Each scene shows the same named points in several views. A view is turned or mirrored, shifted and resized as a whole, has a little noise and may leave points out.
In the rows, zero is written as 128.

Scene 1
View 1
Rul: [116  86 143 151 136 133  95  99 100 113 148 165 112  27 121]
kel: [109 124 100 141 141 154 181 124 119 147 132 175 126  52 128]
pufo: [ 92 108  93 142 159 151 164 110 129 154 152 174 145  65 122]
zizuv: [ 87  73 115 139 160 141  99  91 105 135 170 174 144  57 121]
vota: [ 92 143  65 148 146 131 169 101 141 168 141 171 171  99 122]
disut: [128 138 118 159 121 141 157 121 119 135 121 162 105  40 127]
gil: [126 149 120 159 127 100 119 100 109 118 135 168 136  61 134]
Goka: [ 96 129  94 130 159 136 168 120 117 143 142 183 148  75 128]
posor: [113 188  75 122 146 123 229 143 124 150 118 189 149  87 134]
zetog: [111 109 123 159 131 144 131 106 117 131 136 163 111  40 120]
rava: [ 89  77 105 171 143 169 127  90 133 152 156 155 130  46 108]
lov: [100  97 119 115 169 150 155 128  93 123 149 192 125  49 129]
befed: [106 109 113 163 136 122 105  87 120 132 149 161 140  59 123]
sunu: [128 107 138 178 111 147 113 106 117 124 127 146  86  16 121]
View 2
befed: [123 121 123 146 116 129 122 118 116 140 151 108 158 142 104]
vota: [104 132 130 138 103 123 157 105 130 137 155 125 122 153 105]
zizuv: [133 136 108 149 119 140 120 127 125 133 163  96 158 147  95]
kel: [121 124 129 143 115 132 139 131 119 105 143 121 125 138 106]
Rul: [137 114 115 151 128 138 105 134 108 127 142 104 163 132 101]
zetog: [131 115 125 145 123 135 123 132 108 122 142 118 150 135 104]
rava: [127 126 121 141 126 139 141 138 107 129 165 111 157 151  93]
gil: [121 111 131 146 114 123 112 108 118 138 131 121 149 133 112]
lov: [135 138 113 148 113 142 121 128 127 101 144 107 130 133 100]
posor: [106 129 136 141  98 124 148 103 135 105 126 135  94 135 113]
disut: [124 109 136 143 120 130 128 132 107 110 130 129 139 132 110]
sunu: [135 100 132 146 131 134 117 140  94 124 136 124 165 130 103]
View 3
disut: [ 68 159 145 164  97 152 135 134  91 124  88 160  64  90 170]
befed: [ 83 146 132 127 119 171  98 146 127  97 106 168  96 101 135]
rava: [ 72 135 185 143 134 163  87 141 116 101 119 155  96  65 122]
Rul: [ 87 134 138 116 121 198  97 134 108 109  58 184  76  82 132]
zizuv: [ 73 134 159 129 144 162  92 143  96 129 105 174 126 110 113]
lov: [ 65 133 160 149 132 155 111 135  63 155  78 179 124 117 129]
zetog: [ 75 147 149 142 115 172 108 137 100 116  89 167  78  83 150]
pufo: [ 63 149 167 162 127 137 107 142  96 131 127 163 118 104 130]
posor: [ 47 180 130 201  96  92 160 151  78 159 133 158 117 155 174]
gil: [ 82 162 100 140 100 170 124 149 121 109  94 169  88 120 161]
sunu: [ 83 148 147 139  99 187 115 126 105  98  63 162  34  54 163]
Goka: [ 62 142 142 150 131 140 116 145  79 154 104 178 141 142 128]
View 4
pufo: [134 128 151 120 136 131 156 134 156 126 123 136 112 113 136]
disut: [136 133 139 156 112 130  98 145 185 107 149 174 110 117 128]
Goka: [141 132 149 117 145 131 128 125 156 131 115 138  98 107 141]
kel: [147 132 143 125 118 133 126 127 178 117 122 165 114 109 129]
sunu: [102 137 125 171  92 101 108 166 200  97 177 165 119 150 141]
zetog: [115 142 129 152 110 106 125 151 179 107 154 149 114 133 150]
posor: [186 113 164 117 157 179  92 108 145 130  95 174  85  74 110]
vota: [151 107 183 128 177 160 142 131 136 131 128 117 105 108 122]
gil: [123 135 139 167 149 113  74 154 153 124 156 134  83 133 158]
lov: [133 158 119 112 115 104 139 120 171 131 100 155 103 111 170]
befed: [107 136 140 164 162 102 103 157 143 134 161 109  87 143 165]
zizuv: [ 98 150 131 127 133  85 172 148 152 129 135 112 109 142 175]
Rul: [ 95 161 116 152 107  73 126 159 179 115 158 142 102 152 179]

In a view up to two points have been moved. Name them for each view, in the order of its rows, or write -.
view 1 -> -
view 2 -> -
view 3 -> zizuv, Goka
view 4 -> befed
